Each row is a point on a tangle of strands that fork, close into loops and nearly touch. The rows are in no order.
Two points are linked if the straight distance between their rows is under 102. Some points are linked to none.
detel: [-34  27 -14 -43  16 -44 -33  19  16  -5 -26  25  -6 -19  -4 -15 -30  38
 -17  -3  54 -36 -47  19  11  25  29  46 -40  17 -44  39  -8   5  -4   1
 -21]
Gimiz: [ -3  21   3   7  -6   9 -31  23  47  -5 -32  -9  -2  -8 -11   1 -17  34
 -34  29   5  -5 -34 -12  28  10   5  17 -69 -16 -30  20   6  11  27  -8
 -56]
Zegiv: [ 38   0  17  20  28  31  59 -19 -49   8  42  39  35  37  -2 -53  23  31
  31 -44 -21 -10  45 -19  -6   1 -43 -39  90  28 -10 -35 -28 -21  -7  51
  35]
zogas: [ -7  16  22  20  -4  11   4 -20 -25  -4   7 -25 -14  -5  -5  14  41 -54
  12  -7   6  51  27   0 -29   0  10 -25   9 -49  45  12  29   8 -16 -17
  13]
Geku: [-17  29   1 -80   6   9  11  -1  17 -22 -24 -24  -5 -10  21 -19  42  26
 -13  32  -4  27  44   8 -13  17  25  -9  -6  13  -7   2  41   3 -38  10
   5]
kozur: [ 48  -1   7  78   8  17  -2   9 -18  -7   1 -16 -15 -13 -15  34  -1 -48
 -24 -15  11  16 -30  -2   4  -4 -24 -12 -25 -61  18  25 -15   9  30  19
 -21]
dodu: [ 36 -28  23  30 -43  40 -18  -5  37  16  27 -16   6  14 -10  16 -30  20
   1  22 -64 -10 -27 -15  17   0 -15  15 -20  44  -1 -14  -6  22  56 -32
 -27]
lur: [ 24   4  17  36 -25  44 -12  18  39 -12  -8 -46  14  -6 -25  16  -6  16
 -32  28 -26  16 -20  -6  22  10 -26   0 -65 -26  -1   4  15  22  53  -9
 -54]
tob: [-66  -7 -33 -58  14 -33  23  11 -34   0 -39  37  14 -19  30 -40  42  48
  -8 -30  44   6  34  17   8  11   0 -17 -17 -34 -13 -27   2 -27 -52  28
  29]
Sen: [ -3  24  -5 -67   8  21  -2  16  21 -11 -28  -8  -8  -4  30 -31  27  40
 -39  20   3  11  18  10  -1  34  14   8 -32  31 -25  11  30   9 -18  26
 -14]
Tovog: [ 47 -11  13  57  13  26  11   4  -9  -2  13 -17  19  -9 -21  26   0 -15
  -2 -17 -13   5 -28  -9  15  -3 -40 -25 -11 -35   6 -13 -19  -7  36  36
 -19]
Veme: [-79  -9 -40 -47  24 -55 -17   8  14   6 -41  18  26 -16 -11   9 -14  34
  18  24  22 -33  -1  -8  40 -20  27   2 -28 -11 -22 -30 -21 -38 -34 -13
  -5]
zuvi: [-21  15   6 -62   8  -4  32 -21 -14  -5   1   4   7  -2  16 -33  52  25
  21  11  -3  25  77   8  -1   4   3 -14  48   9   2 -22  24  -4 -54   3
  35]
Rom: [ 78 -22   4  33  -8  44   6   7 -13  13  23  17 -44   9  10  -1  12 -22
 -30  -2 -31 -10  15  33 -15  25 -10  22  11  44  21  30   5  21   7  25
   7]
gar: [-45  33 -26 -72  13 -62 -16  10   2 -20 -17   4  -6 -21  -4 -16  -5  40
 -18  -3  54   5  -2  48 -14  21  54  32 -21   2 -29  40  13   3 -38   4
   9]
miz: [ 33   4  -3 -16 -22  31 -16  19  16  -8 -19   6 -78  17  39 -21   7 -12
 -51  28 -15  -3  32  38 -42  33  21  29 -26  53  15  51  44  40  -3 -20
 -11]
Bisa: [ 34 -33 -23  71  23  -1  13  32 -32  10  -5  28  11  -8  21  -2 -16  -5
   3 -42  13 -43 -54 -23  21 -14 -48 -21   3 -24 -22 -37 -68 -42  13  56
   4]
gufev: [ 19   4  29  21   7  35  35 -10 -35  -9  14  -6   1   0   7  -8  58 -11
  17 -22  -5  33  44  -1 -12  12 -27 -35  37 -32  39 -14  19  -2 -23  19
  19]
bareg: [ 26   5  14  11   5  -3  11 -21 -24   2  38   4   9   4  -9   8   5 -25
  24 -28  -3  10  -1  -2 -16  -1  -2   2  49   9  16  10 -11   2   4   8
  30]
lani: [-27  12   7  32 -23  -4 -35   3  23 -14 -18 -36 -10   3 -18  36 -26 -42
 -24  29  11  15 -11 -11  -6 -13  15   0 -46 -54  19  31  24  21  32 -58
 -35]
vaven: [-61  17 -10 -47  31 -42  10 -20  -7  -6  -3 -13  59 -29 -32  20   3  33
  42  15  -7  17  22 -19  23 -23  15 -26  11 -23 -13 -42 -12 -42 -25 -10
  10]
vik: [-13 -23   9 -11 -11  24  19 -18   3   9  17 -16  31  15  -1   9  16  -3
  34  12 -36  16  32 -26  10 -22 -11 -29  25   6  33 -53  18  -2   1 -21
  10]
Neb: [-25 -12   7  13 -24 -27 -28 -25 -12   9  27  -7 -19  10   0  49 -27 -87
  14   4   3  15 -11  19 -47 -37  28   8  17  -6  25  31  -3  10   6 -54
  12]
Tenup: [ 80 -18  12  61  21  31  29  -5 -45  18  40  19  -2   6   9  -8  14 -21
   8 -50 -13 -18  -1  16 -11   3 -32 -23  60   8   8  -5 -43  -8   9  61
  28]
Pibo: [-63  -3 -29 -60  10 -42 -23   1  41   0 -24  -8  22 -12 -21  27 -18  37
  23  57 -16 -20   1  -4  39 -26  40   8 -31  15 -25 -24 -16 -10 -18 -43
 -14]
maz: [-59   1 -13 -51   3 -59 -25 -15  35  -5  -8 -36  18 -10 -49  48 -30  -2
  26  56 -28  -5  11  13  18 -35  51   5 -24   5  -3  -5 -21 -10 -10 -65
 -11]
gal: [ 24   5  25 -35 -17  38   1 -37  29   4  29 -20  -6  26   5  -7  -2  -4
 -16  39 -60  -4  18  -7 -11   7  10  29  20  70  -5   4  21  26  18 -30
  -1]
Mipo: [-25 -11  -2  36 -29 -30 -36  18  15   4  -9  10 -52   4   3  26 -63 -39
   4   4  25 -31 -45   4 -11 -19  30  24 -25 -12  -9  51  -9  14  22 -60
 -23]
Zir: [ 47   0   6  13  -1  42 -10  12  30  -1  12  -4   9  -2  -6   7  -9  32
 -16  10 -32  -4 -19  -2  29  15 -23  12 -36  32 -27   7 -13  13  37  15
 -39]
laro: [-17 -34 -15  33 -20   3 -16  35   8   4 -47  11 -30   4  15  12  -6  -6
   4   7  14 -23 -16 -23  26 -10  -6  -7 -30 -45  22 -21   8  -1   0 -27
 -23]
bilol: [ -6 -24 -11  27  -5  23   1  23  -5  -3 -30   4 -16   0  17   6  25 -15
   5  -4  14   4   7 -16  13   4 -13 -22 -15 -29  33 -16  13  -1 -10   4
  -6]
toze: [ 19  -5   7  45 -16  10 -23  15   4   0  -9   8 -46   4  10  21 -10 -40
 -20   6   6   2  -5  16 -21  10   8  15 -24  -5  24  47  19  26  14 -23
 -14]
Mosab: [-15  23  13 -66  -2 -19   0 -48   8   4  33 -11   6   9 -21   6  -8 -15
  21  26 -32  16  26  13 -23 -11  39  30  37  46   0  11   7   6 -18 -30
  26]
tikif: [ 31  12  53  13  11  36  31 -45 -21   7  53 -19  38  16 -25  -6  31 -21
  22 -14 -35  29  26 -19 -19  -1 -21 -23  56   0  12 -12   8   7  11  14
  14]
Mun: [-23  10  12   3 -25 -15 -35  -7  18   1   6   5 -61   7   0  23 -65 -39
  -5  25   0  -9 -18  37 -47  -4  24  49 -27  42  -9  83   7  40  35 -84
 -35]
Magad: [-51  16 -15  -5   8 -42  -3   8 -13 -15 -49  -8 -12 -27  -1   5  27 -10
  -6  -7  57  33  32  13   0  -8  20 -24 -18 -89  21   9  27 -11 -49  -2
  14]
foso: [-34 -39 -14  41 -24 -18 -35  45  32  25 -67  33 -53   6  15  -4 -34  -3
 -16  11  35 -57 -28 -25  33 -20   1   3 -44 -46   4  -7  -8   7   3 -41
 -34]
Gegum: [ 28 -17 -13 -16 -11  34  -1  29   3  -1 -30  23 -53   7  43 -30  31   8
 -44   4   2  -7  33  27  -7  31  10  13 -15  40  19  23  40  26 -20  12
   5]
peka: [ 67   5   4  32   8 -15  -8  -7 -34   1  34  18 -25 -11  -6   1 -37 -36
   0 -44  12 -15 -46  23 -24   9  -6  38  29  30 -11  51 -40   7  19  31
  16]
dodes: [ 35 -25  -3  -4 -29  11  -5 -15  -6  18  21  29 -49  26  23 -17  -6 -29
  -3  10 -27 -28  10  14 -20   4  12  43  42  87  20  24   8  30  -4 -24
  32]
zep: [ 70 -18   4  34  -6  11  23   2 -43  11  31  20 -29  10  12 -14  22 -17
  -4 -47   6 -10   3  26 -20  20 -17   7  47  21  21  14 -15   1 -16  42
  44]
Nusif: [  1 -12   3 -10 -27  -6 -19 -36   0  19  30   6 -50  25  10  12 -26 -60
  -1  17 -30  -5   5  27 -43  -6  23  47  27  69  18  40  14  27   9 -50
  20]
vev: [  9 -29 -28  55  19 -23  25  34 -53  -1 -17  37  -5 -19  40 -21   7  -3
   2 -62  38 -32 -41  -8   1  -5 -29 -20  17 -38 -15 -31 -47 -36 -17  62
  29]
zekun: [ -9 -13 -14 -36 -12  26  -8  23  29  -2 -39  10 -16   5  35 -15  20  32
 -12  29  -8  -6  13  -5  21  12  10   9 -33  27  -4  -1  19  11  -4   2
 -15]
pefo: [ 27   2 -10 -21  12  -2  10   4 -14   7  24  40  22  14   6 -37  -3  43
  15 -34   6 -25  -9   0   6  12 -13  13  40  70 -17  -1 -34 -13   1  40
  27]
rezal: [  6  21  -2  23  26  17  -5  25   9  -7 -29  -1  22 -23 -18   5  14  14
 -38 -11  31   4 -28 -10  37  17 -29  -1 -56 -56 -21   9  -2 -13  15  45
 -39]
ranu: [ 24  23  -2 -10  27 -15  34  -4 -44  -1  31  29  34  -2  -3 -42  18  41
  13 -68  29   9   5  17  -6  27 -25  -7  48   9 -28   1 -27 -15 -25  67
  44]
fadur: [-51 -27 -29  33   2 -41  -2  27   4  -1 -53  23 -12  -2  10   3 -24 -10
   7  -6  41 -33 -35 -36  20 -33  -1 -17 -17 -67  -1 -44 -16 -38 -14  -6
  -6]
bebov: [ 59 -12  28  46   4  56  22 -13   4   5  43 -39  43   5 -29  19   6  -4
  -3  -5 -49  19   4 -10  16   1 -48 -27   0 -12   8 -26  -4   7  53  30
 -23]
nuv: [ 17 -14 -15  75   9  -5  -7  22  -5   2 -17   8  13  -8  -3  13 -30  -4
   1 -23  16 -31 -68 -39  34 -20 -40 -14 -17 -47 -22 -38 -41 -35  27  29
 -22]
zafun: [ 33  14  19   7   0  45   5   0  14  -8  -1 -30   6  -3  -6  12  22  -1
 -19  20 -17  32  20   1  -4  23  -9  -1 -16   1  15  14  34  18  21  13
 -21]
Fis: [ 40 -10 -16   3   6 -16 -10  18 -12  20  20  49  -7   6  10 -24 -26  34
   8 -33  17 -48 -44   9  11  18 -20  35  15  74 -31  20 -46  -3  13  26
  20]
Vubiz: [ 50  -9  29  39  -6  39   7 -23 -15  15  49  -4   0  16  -9   9   4 -47
  -2 -16 -31  12  -7   0 -22   5 -18   0  28  19  24  13  -2  16  24   8
   9]
zelas: [ 23  13   5 -16  28   6  37 -13 -28   2  32  37  40  21  -2 -44  18  38
  22 -35  -2  -7  26 -11  -4  15 -23  -5  70  46 -20 -14 -21 -18 -12  47
  41]
zik: [ 31  31   3 -51 -19  25 -14  -7  28 -15  -1  -6 -56  14  19 -23  -1   0
 -41  43 -29  -3  21  26 -36  26  24  46  -6  72 -14  47  41  28   1 -16
 -14]
bazo: [-34 -40 -14  -1  -6 -27   2 -17  -8  15   9 -13  17   4  -1  27   1 -26
  57   8 -16  -5  -4 -29  -1 -52   2 -33  34  -8  35 -65 -24 -20  -4 -32
  29]
Saz: [  5  -2  14 -48   0  23  32 -35  20   8  34   6  42  47  -9 -28   1  36
  19  23 -59 -18  46 -27  14  -6  -4   3  70  74 -15 -45   6   2   6  -7
  18]
Bida: [  8   3  -7  45  16 -27  13   1 -38   0  19   4  18 -17  10   1 -12 -27
  37 -50  16  -5 -51 -20 -13 -17  -3 -23  49 -29   2 -24 -44 -28  -2  29
  34]
butik: [ 14 -17  43  27  -4  58  38 -28 -35   7  33 -32   8  15   6  -6  56 -28
  25  -3 -36  30  43  -7 -25 -12 -30 -53  44 -26  53 -46  29   9  -5  -6
  10]
Fiz: [  3 -24 -35  23  15 -33  16  18 -36   8   3  46  18  -4  30 -25 -14  26
  21 -60  37 -37 -41 -12   3  -4 -29 -14  29  18 -25 -35 -47 -45 -16  51
  45]
tun: [ 44 -25  26  48 -30  47 -12 -28  -1  20  51 -24  -6  22 -10  38 -12 -55
 -11   1 -48  12 -20   0 -28  -7 -20   7   3  16  30   2   0  32  56 -25
 -15]
puz: [-49  13   2 -69  12 -28  -9 -40  26  -1  13 -48  40  -9 -48  38  -9   9
  30  52 -45  23  26   1  10 -27  43  -6   6  15  -2 -23  -9  -5 -13 -42
   5]
lovi: [-28  11  12 -62  10 -31   9 -53  12  13  34 -19  44  15 -39  20  -2   6
  37  26 -41  10  37  -3   0 -34  31  -3  47  38   1 -20 -14  -5 -15 -28
  26]
lopu: [-28  18  -7 -26  12   8  -9   8  39  -9  -9 -12  63  -9 -16   2 -21  73
  -4  24  -6  -7 -32 -25  43   6 -12   6 -47  10 -49 -28 -13 -17  31  13
 -47]
pideg: [-32  -1 -12  -4   6  -4  16  26 -16 -10 -48   2 -17 -14  24 -15  54  -3
 -10  -7  44  30  48  12  -4  13  -1 -30 -25 -68  27   5  46  -2 -49  11
  10]
Pipu: [ 36  27  17 -24  11  41   1  -5  41 -10  30 -15  47   6 -19  -8 -18  58
  -5  15 -41   2 -21 -13  25  21 -11  10 -13  47 -45  -2 -12   6  42  23
 -37]
Sala: [-36  16 -29 -96   9 -48  -2   2  -3  -5 -12   8   3 -13  12 -39  17  57
 -28 -14  42  -7  14  41  -3  26  40  28  -4  31 -33  19   5  -1 -44  25
  29]
Mutof: [-31  18  19  27 -17 -13 -14 -24  -7 -11   7 -43  -7  -1 -18  45   8 -69
  -1  10  15  46  11   4 -32 -22  22 -22 -10 -58  42  24  34  11   6 -42
   0]
rute: [ -9   4  -3 -23  -2   0  14  -5 -19   1  -5   3 -11  -2  18  -7  34   0
  16  -4   7  15  38   2 -10   4   6  -7  23  10  27  -9  23   0 -37   0
  34]
nurod: [-20   4 -17  38  16 -39  12  13 -43  -4 -20   7   4 -26   9  -2  -3 -20
  16 -43  43  -1 -43 -19   3 -18 -10 -26  23 -78  -2 -32 -29 -41 -24  28
  25]
nidi: [-12 -24  -7  46 -25 -30 -40  36  21  14 -40  32 -42  -4  10  10 -53 -16
   2   0  30 -53 -54 -16  20 -15   6  16 -28  -8 -18  17 -27   8  11 -42
 -30]
zez: [-38  12  -8 -49 -14 -15 -24  -6  40  -9 -16 -31 -30   2   4  23 -14 -20
  -1  62 -20  10  26  17 -15 -13  41   9 -29  21  10  22  28  20  -2 -67
 -15]
Fibi: [ 61  -2  25  38  -6  54  -3   2  29   0  29 -44  16  -6 -26  19 -11  10
 -24  18 -44  17  -5  -2  13  11 -37  -1 -32   5  -8   5  -5  22  53  12
 -41]
Rov: [-48   0 -15 -74   9 -42  19  -3 -15  -2 -19  -4  -5 -14   4 -23  48  29
  22  11   2  17  75  33   2  -1  24 -16  17  -6   1 -22  16 -12 -73  -2
  39]
Nol: [-36  20   6 -32   7 -14   0 -28  19  -9   6 -35  55 -18 -34  29  -6  17
  25  21  -8  26   7 -22  17 -16  16 -11  -1 -10  -1 -29   5 -13   3 -23
  -6]
Masot: [ -1  20  21 -54  15  33  44 -28   7 -11  26   0  58  23  -9 -39  28  54
  19  13 -34  12  57 -19   7   0 -12 -19  61  42 -19 -36  20  -5  -8  24
   9]
befu: [-17  -1   4 -46 -20 -12 -18 -56  15  20  40  -9 -18  21  -5  15 -21 -55
  10  39 -51   4  25  19 -34 -22  35  32  26  66  13  21   9  20   0 -64
  26]
Nomi: [-73   6 -32 -36  23 -74  11   9 -40  -1 -36  30  21 -35   3 -26  14  35
   7 -42  64   7   5  11  18   1  12  -4  -1 -63 -23 -27 -16 -48 -55  27
  35]
Zomom: [  1  16 -18 -19  16 -50  15   1 -34  -3  18  29  22 -18  -2 -20   4  28
  16 -64  50   5 -17  19   0  17   4   7  26   2 -21   7 -26 -27 -31  43
  46]
vup: [-46 -44 -34  18  -1 -42   5   3 -14  12 -19   7   2  -2  25  22 -10 -26
  56  -1   8 -24 -18 -28  16 -51   4 -25  19 -37  22 -64 -31 -33 -23 -28
  23]
rezif: [ 70  21  29   0   9  29  38 -19 -27  -5  37   3 -19   0  -4 -38  39  -4
 -30 -18  -9  18  47  33 -32  40 -22  20  44  29  -3  36  18  18 -18  43
  32]
Sudiz: [-14 -17  20  38 -26  21 -11 -18  -5   1   7 -55  10   7 -18  33  13 -60
   4  10  -3  38   0  -9 -15 -23  -1 -35 -11 -58  49 -20  30  13  24 -33
  -9]
zofe: [ 30 -33 -11  70  11  13  25  23 -48  -1  -3  16 -17  -4  37  -7  12 -24
  24 -42  13 -19 -27 -13  -8  -4 -29 -35  28 -33  20 -36 -32 -21 -10  42
  22]
kam: [-43  10 -25 -24  19 -45  19   1 -31   2  -7  28  32 -20   5 -15  11  27
  30 -37  34   3   8  -2  10  -6  -2 -12  20 -15 -12 -23 -14 -37 -36  19
  34]
nira: [-51  -1 -15 -40   4  21  -8  25  38  -7 -51   0  26  -8  10 -14  14  64
 -30  28   4  -3  -7 -22  34  10  -3  -3 -72 -26 -35 -18   9  -7   7  18
 -46]
bika: [ 51 -26  26  29 -29  65  -4 -12  22  16  35  -2 -22  28   8   4 -11  -9
 -18  24 -74  -8   1   3  -1  10 -14  23  -1  62  14  -1  10  32  49 -20
 -22]
lopo: [ -6  27   2 -12  23  14   3  12  10 -17 -13  -2  31 -21  -8  -3  20  30
 -10   1  21  21 -12  -8  19  24 -13  -8 -29 -18 -15  -4   8 -16  -3  33
 -21]
Piras: [ 17   0  -8  27  -9  -1 -23  37  11   4 -20  21 -40  -4   8  -2 -26  -5
 -18  -3  24 -22 -29  11   1  23   6  30 -36   8  -2  46  -7  18   9  -3
 -26]
suvu: [-26   3   2 -44 -10 -12  -3 -10  19   0 -20 -25 -26   4  11  16  21 -24
   6  40 -16  18  53  21 -14 -14  37 -11  -9   9  33  -2  35  10 -32 -39
   9]
Telub: [ -8  -4  -4  51  -1  13 -13  32  16 -10 -60 -10 -14   0 -11   2   2 -15
 -40   0  34   1  -7 -21  21  -7 -22 -19 -57 -96  22   5  24   6  10   6
 -39]
sop: [ 41  16  19  27 -10  44 -13  16  35 -17 -13 -36 -23  -5  -2  13   3  -3
 -51  32 -20  26  -1   7  -6  15  -9   1 -57 -13   7  36  27  39  36  -4
 -51]
Sepu: [ 25 -17  -5  36 -11 -14 -16  -4  -9  13  20  17 -10   2   5  13 -37 -36
  29 -21   2 -20 -51 -13 -10  -7   4  17  20  20   9   5 -38  -1  19 -10
  12]
miba: [  3  -5  21 -27 -12  26  12 -31  15  13  35 -10  18  25   0   7   9 -13
  11  24 -57  10  35 -12 -11  -5   5   3  35  38  26 -22  21  14   4 -27
   9]
suluf: [ 41  19  35   6  11  16  30 -22 -40  -3  32   4  -1  -2 -12 -31  51  -9
   5 -29   3  30  43  20 -26  28 -10  -8  51  -7  14  16  11   5 -27  39
  38]
Livav: [-66 -12 -40 -24  23 -60   4   6 -16   1 -31  19  15 -14   0   5  -4  14
  40  -8  31 -21  -3 -12  25 -27  12 -13   4 -24 -12 -45 -23 -48 -35  -5
  24]
loril: [-25  13  -1  14 -17  -2 -35  22  44 -10 -51 -13 -13   1 -10  12 -25   3
 -29  28  25  -7 -16 -15  18  -5  12   5 -61 -41   0  22  27  19  12 -35
 -40]
leno: [ 11   1   8 -24  11  45  19  -5  27 -10  29  -3  70  23  -6 -26  -7  66
   7  13 -44  -6   5 -33  31   6 -29 -14   9  57 -41 -45  -8  -9  38  31
 -25]
babeb: [-40   2  -3  -9  16 -35  14 -29 -17   7  14  -3  47 -12 -13  14   1   3
  61  -4   1   6   2 -26   7 -37  -1 -36  37 -19   9 -50 -27 -33 -10  -9
  25]
kirup: [ 39  -2  15   3   9  47  20  10  -1  -8   4   1   9   2   9 -12  38  18
  -4  -4 -16  15  25  -5   6  22 -27   0  -2  17   2  -2  21   2  -2  39
  -5]
belam: [-40  12  -6  -1  10   5 -36  31  45  -3 -61   4   8  -6 -14 -17 -11  50
 -52  25  27 -19 -28 -22  37  10  -2  11 -82 -50 -36   3   7  -1   8  -3
 -61]
savob: [ 21  12  13  42 -12  20 -27  12  44  -1   5 -24   6 -15 -38  16 -36  24
 -24  17  -5  -6 -55  -5  30  -1 -19  14 -54 -15 -27  11 -18  14  56  -8
 -64]
tovad: [ -5  -3  -4  30  -7 -23 -19   0   4  -3   7   0  16  -2 -15  28 -34 -12
  25  -7   7 -13 -49 -28  13 -18   4   5  -4 -19  -3 -15 -19 -11  22 -17
  -9]
viz: [-40   1 -19 -29 -13 -83 -22   4   0  -3   1  10 -49  -5  -2  21 -62 -33
  13  -4  46 -20 -11  49 -33 -10  57  41   4  19  -2  68  -6  14 -22 -54
  19]
fuv: [ -7  -4  -6  11  21  -4 -18  34  19  13 -30  40   6 -13  -9 -20  -7  49
 -40  -6  34 -36 -58  -9  49  12 -28  17 -72 -23 -57   1 -30 -16  26  35
 -49]
fip: [ 71 -11   9  21   4  67  12  19   3  -1   5   7 -19   4  20  -8  27  11
 -39  16 -38  -1  22  19  14  28 -21   5 -17  36   2  12   8  12  12  45
 -21]
Mitep: [-37 -20 -27  -1 -14 -79 -17  25 -16  -3 -20  14 -50  -4  12  15 -57 -48
   9 -16  59 -35 -27  22 -24 -23  53  17   7 -20   1  39  -7   3 -22 -47
  20]
ref: [ 53 -31  12  73   9  47  38  12 -49   8  30   4  -3   5  19   1  32 -31
  25 -36 -21  -6 -13  -6 -10  -9 -43 -47  46 -21  24 -38 -22 -17   5  41
  16]
bikab: [-46  -6 -29 -60  -2 -41   4   6   3   1 -34  -4 -31  -4  13   2  30 -10
   2  30   7  13  65  36  -8  -8  40 -13 -11   1  18   2  27   2 -58 -22
  26]
taf: [-10  16  28 -46  21  29  62 -28 -30 -10  21  29  40  22  10 -68  42  53
  22  -8 -24   1  84 -12   1   5 -27 -27  74  29 -29 -47  16 -12 -32  33
  30]
luva: [-42  31 -18 -66  -3 -36 -37  -5  46 -11 -32 -20 -23  -9  -5  13 -30  19
  -7  58  -4  -8   5  20  -6  -5  58  27 -33  26 -18  31  13  17  -9 -42
 -22]
Bomip: [-31 -12 -24 -17  11  -8  26  26 -26  -6 -44  36  -7 -20  38 -33  55  22
 -18 -35  48  19  26  14  -1  28 -10 -15 -25 -47   1  -6  17  -8 -49  37
  21]
bug: [ 46 -10 -10  62   8 -12   6  10 -28   8  23   7  -4 -11   8  14 -23 -38
  15 -46  11 -19 -60  -6 -10 -15 -16  -6  33  -9   0   4 -56 -12  14  31
  25]
vosu: [-37  19  -5  17  13 -43   7  11 -40  -6 -30  -2  -1 -30   7  -4  24 -11
  10 -42  65  23   0  -4   2  -4   0 -26  10 -95   6 -11   0 -30 -40  17
  21]
Zubi: [-13  19  -4 -31  19  17   2   4  21  -6  20  13  78   7 -20 -11 -14  81
  18   2 -11  -9 -25 -34  35   4 -16  -4  -5  42 -48 -38 -24 -23  27  23
 -21]
mus: [  2 -16   7  25 -31   2 -29  -5  29   9  19 -13  15  10 -18  28 -36   5
  16  14 -26  -5 -40 -22  16 -13  -6  12 -14  11  -5 -13 -14  14  46 -47
 -24]
gaz: [  6  34  14  51  13 -16  -4  -8 -19 -20  -4 -26   2 -22 -25  24   0 -44
 -10 -22  32  26 -33 -10  -1  -4  -8 -16 -15 -81  15  18   2  -7  11  10
 -12]
kofe: [-14  24  21 -50 -25  21 -11 -37  41 -12  12 -67   4   8 -15  20   4 -14
 -23  57 -59  41  31   1 -29  -9  29   1 -15  17  11  -2  50  25  25 -48
 -24]
tum: [  9 -38  28  55 -41  50 -14 -22 -12  16  40 -58  10  19 -14  35   1 -61
  -3   5 -40  23 -12 -12 -14 -16 -13 -23  -1 -26  49 -22  19  29  52 -33
 -10]
zat: [ 21  -1   7 -47 -12  39   8 -23  34   1  21  -2  17  37  10 -32  -5  37
  -1  34 -59 -22  14 -18  13   6   6  21  33  93 -18 -18   4  10  16 -12
   3]
Gulez: [ 32 -26  -5   2 -19 -10   9   1 -25  11  24  26 -34  15  28 -15   1 -15
  11 -27   9 -15   9  18 -25  10  10  22  51  56  22  13  -4  11 -18   9
  46]
Zud: [  1 -12 -19  34  19  -5  -8  40   2   9 -29  42  14  -6   2  -4 -15  24
 -10 -22  28 -37 -54 -25  41  -2 -31   3 -43 -28 -32 -24 -35 -33  14  38
 -27]
mip: [-11   2  14  26 -21   9 -34  -5  10  -7   7 -18 -32  12   2  35 -21 -63
 -20  26  -3  28   0  18 -37 -12  16  11 -30 -12  28  48  29  30  28 -63
 -23]
sog: [ -7 -16 -17 -37 -15  13  15  14  -1   2 -27   9 -48   8  42 -23  41   0
 -12  18  -1   4  61  18  -3  22  15  -4   1  17  31  -3  48  17 -46  -4
  21]
dep: [ 15  -5 -19  -2  -8 -46   7  -1 -31   2  17  28 -18  -7  14 -13  -7  -5
  17 -56  37 -10 -15  24 -25  13   8  13  45  21  13  10 -20  -5 -31  24
  51]
Gube: [ 87  11   9  21  12  21  15  -5 -18  -1  31   9 -28  -7 -11  -6   9 -21
 -37 -22  -9   6  16  50 -22  34 -14  26  13  24   0  52  -2  23  -1  51
   8]
voder: [-14  28  12 -27  23   8  22  -9 -10 -15  11   0  52 -13 -12 -10  25  38
  17  -7   4  33  18 -16  13  15 -17 -20  12  -4 -10 -17  11 -23  -5  31
   1]
Sek: [-15 -11 -17  18   2  25 -16  46  31  -1 -73  14 -26   0  19 -12  13   7
 -54  10  29  -6   1  -6  16  12  -9 -11 -68 -62  10  23  31  12  -4   3
 -35]
Suzo: [-44  35   7  12  -9 -32 -44  18  50  -9 -39  -8 -29  -2 -26   9 -62   5
 -37  34  32 -18 -26  -3   5  -9  22  19 -60 -49 -18  59  17  19  20 -63
 -58]
dom: [-12  18  24  17 -17   8 -22 -37 -10   4  37 -28 -15   8 -16  40  -9 -79
  -7   8 -11  40   0  18 -60  -9  11  19   3  -2  18  43  26  27  17 -44
  -6]
Zotab: [-37  39 -20 -86   8 -56 -20  -7  13 -16 -13 -17 -18 -17  -5   2 -18  16
  -5  31  17   3  20  47 -23   5  61  31 -12  24 -21  45  16   4 -37 -18
   9]
neze: [ 19   1  34  10  18  30  40 -33 -35   6  43   9  50  18 -12 -15  19  16
  42 -24 -26  13  30 -29  -7  -6 -32 -44  73   6  12 -38 -11 -12   3  25
  21]
tole: [ 30  46  14 -30  -4  13  -1 -26   8 -15  18 -17 -25   4  -2 -18   5 -13
 -25  16 -16  27  21  30 -43  29  17  41   9  45  -7  50  37  21   0   0
   9]
bifof: [ 19 -18 -14  -4  -5  14  -9  29  15   9 -20  27 -23   2  27 -14  -1  31
 -12   4   6 -23 -16  -2  23  25  -7  25 -29  40 -13   9  -9  11   7  11
 -13]
punom: [ -2   5   2  43  -1  14  -9  21  23 -10 -38 -33  25 -11 -37  11 -11  12
 -38   7  19   7 -32 -34  40  -1 -33  -9 -60 -79  -8  -9  10  -1  32  13
 -57]
falab: [-29 -18  -7  23 -19 -50 -35  -3  -3   1   0   4 -30   0   1  43 -55 -62
  17  -4  29 -14 -32   6 -22 -33  41  14   5 -14   8  32 -16   2   3 -55
  12]
nel: [ 23 -18 -17  31  26  -1  19   9 -29  11  19  36  35   4   9 -16 -14  28
  33 -42   6 -29 -31 -23  14  -3 -36 -24  35  31 -16 -31 -49 -36  17  55
  23]

A piece is two or more points that can be reached from each other along the links. Count, over all rows, the pieces, the separate loops (a circle has one, a figure eight two, a Y none), the forks (points with three links) and the tips (points with one).
pieces -> 6
loops -> 1
forks -> 12
tips -> 22

A fork is a point with three links, a tip a point with one. Leave the first point through the second and follow the links. Name the first fork or tip that comes.
tole, zik -> Sala
Nomi, tob -> bika
dodu, mus -> kam
butik, gufev -> lur
Sala, gar -> tole
lur, sop -> butik

A tip is a point with one link. Name the tips that can be reached along the links from each point below, in the order of the rows.
tun -> zogas, bareg
Telub -> voder, Sek
Gegum -> Sala, tole
Saz -> vik, taf
